Each row is a point on a landscape with many valleys, with its height.
A ball rolls from a point to whichever of its 3 nearest points has the largest drop for the distance, and stops where none of them is lower. Distance is the straight distance between rows; heights are no part of it.
z_121: [ -9,  13, -13,   1, -23, -39, -25,  25,  -8]  (h 2.64)
z_90: [-16,  15,   1,  -2,   3,  42,   9,   0,  25]  (h 5.98)
z_831: [  1,  22,  -5,  -8, -49, -12, -10,  18,   2]  (h 0.84)
z_366: [ -1,  13,  -4, -11, -30,  38,  -1,  -5,   0]  (h 0.79)
z_331: [ -8, -19,  -1,   2,  46,  18,   3, -18, -10]  (h 2.21)
z_700: [-18,   4,   1,  -2,  29,  32,   6,  -6,  10]  (h 4.52)
z_127: [ -2,   5,  -2, -10, -19,  42,  -3,  -5,  -4]  (h 0.65)
z_947: [-15,   9,  -3,  -3,   5,  45,   4,  -8,  10]  (h 4.93)
z_359: [  5,  -3,  -2, -11, -24,  39,  -4, -11, -20]  (h 0.55)
z_911: [  3,  15,  -6,  -8, -48, -17, -14,  14,  -7]  (h 0.74)
z_894: [-12, -15,   0,  -1,  45,  22,   3, -12,  -3]  (h 2.01)
z_523: [-16,   4,   8,  11,  36, -11,  18,   4,  30]  (h 2.49)
z_42: [-16,  12,   1,  -6,   1,  44,   7,  -2,  14]  (h 5.82)
z_755: [ 15,  -4,  15,  10,  15, -42,  24,   4,  26]  (h 1.48)
z_907: [-14,  -7,   2,   6,  42,  10,   8,  -5,  10]  (h 0.58)
z_285: [-32,   5, -14,  19,  13, -26, -42,  17, -22]  (h 5.86)
z_743: [ 40,  -9,  21,   5, -20, -29,  34,  -6,  23]  (h 1.35)
z_243: [-10,  -3,   7,  10,  42,  -6,  12,   0,  19]  (h 0.95)
z_714: [ 41, -11,  17,   6, -12, -34,  29,  -6,  18]  (h 0.50)
z_44: [  4, -27,   3,   1,  48,  -7,   6, -15, -11]  (h 2.47)
z_531: [  3, -14,   7,   6,  42, -20,  13,  -4,  12]  (h 3.10)
z_274: [ -3,  -5,  -1,  -7,   4,  50,  -5, -18, -19]  (h 1.57)
z_55: [-13,  -4,  -1,   0,  36,  32,   5, -10,   4]  (h 2.35)
z_333: [  1,   1,  -3, -11, -20,  42,   0,  -9, -13]  (h 0.42)
z_626: [ 44,  -9,  22,   6, -32,   8,  36, -22,  29]  (h 3.39)
z_989: [-7,  2, -5, -6, -1, 47,  1, -9, -1]  (h 1.16)
z_546: [  5,  13,  -3, -15, -46,  11,  -5,   6,  -9]  (h 0.59)
z_917: [ 43, -23,  14,  -1,  -9, -30,  25, -12,   7]  (h 1.09)
z_778: [  7,   8,  -7,  -7, -45, -17, -16,  14, -13]  (h 0.73)
z_145: [-16,  -1, -15,  15,   0, -35, -33,  15, -33]  (h 4.75)
z_223: [  6,  13,  -7, -11, -50,  -5,  -8,  16,  -7]  (h 0.66)
z_878: [ 12,  10,  -5, -12, -47,  11,  -9,   1, -16]  (h 0.62)
z_425: [ 13,  -2,  -5,  -9, -41,  14, -11,  -1, -26]  (h 0.69)
z_691: [-19,  10,   6,   5,  30,  18,  12,   1,  32]  (h 7.48)
z_563: [-14,  -4,   2,   4,  43,   3,  12,  -3,  14]  (h 2.42)
z_215: [ -8,  -4,  -2,  -5,  15,  47,   2, -16,  -8]  (h 1.46)
z_504: [ 13, -18,   7,   4,  35, -32,  12,  -5,   2]  (h 3.24)
z_249: [  1,  19,  -3, -11, -44,  24,   1,   6,   6]  (h 0.41)
z_910: [  4,   0,  -9,  -2, -25, -32, -28,  10, -27]  (h 2.16)
z_227: [ -9,   6, -10,   7, -13, -38, -28,  20, -23]  (h 3.75)
z_549: [-25,   4, -14,  16,   5, -34, -37,  19, -22]  (h 5.41)
z_786: [ 39, -14,  15,  -1, -12, -31,  26, -11,  17]  (h 0.81)
z_694: [-17,   5,   3,   8,  30,  24,  10,  -1,  20]  (h 6.83)
z_179: [ 26, -15,  14,   2,  13, -39,  23,  -5,  14]  (h 1.21)
z_608: [  6, -20,   5,   1,  44, -19,   8, -10,   0]  (h 3.22)
z_724: [ -4, -12,   5,   7,  45,  -8,  10,  -7,   6]  (h 2.68)
z_958: [  0,  25,  -6,  -6, -49, -24, -10,  24,   7]  (h 1.31)
z_920: [ 15,  -3,  -8,  -8, -35, -13, -20,   2, -36]  (h 1.38)
z_570: [ 19, -24,   5,  -2,  31, -36,  15, -13,  -4]  (h 2.48)
z_600: [-19,  10, -12,   8, -10, -42, -30,  23, -13]  (h 2.85)
z_997: [-16,  24,   1,  -4, -11,  39,   9,   3,  25]  (h 6.05)
z_972: [-28,   2, -16,  21,  16, -22, -43,  13, -29]  (h 5.57)

For each start below, name the point where the ball stops.
z_997: z_333
z_570: z_714
z_42: z_333

Call two points neighbours if one is among the 3 nearest of the other. Go from one point of each pair to the other, from neighbour to neighbour, staying as low as possible. Name the highest point that can't be avoided.
z_333, z_907: z_947
z_223, z_333: z_366
z_907, z_714: z_608
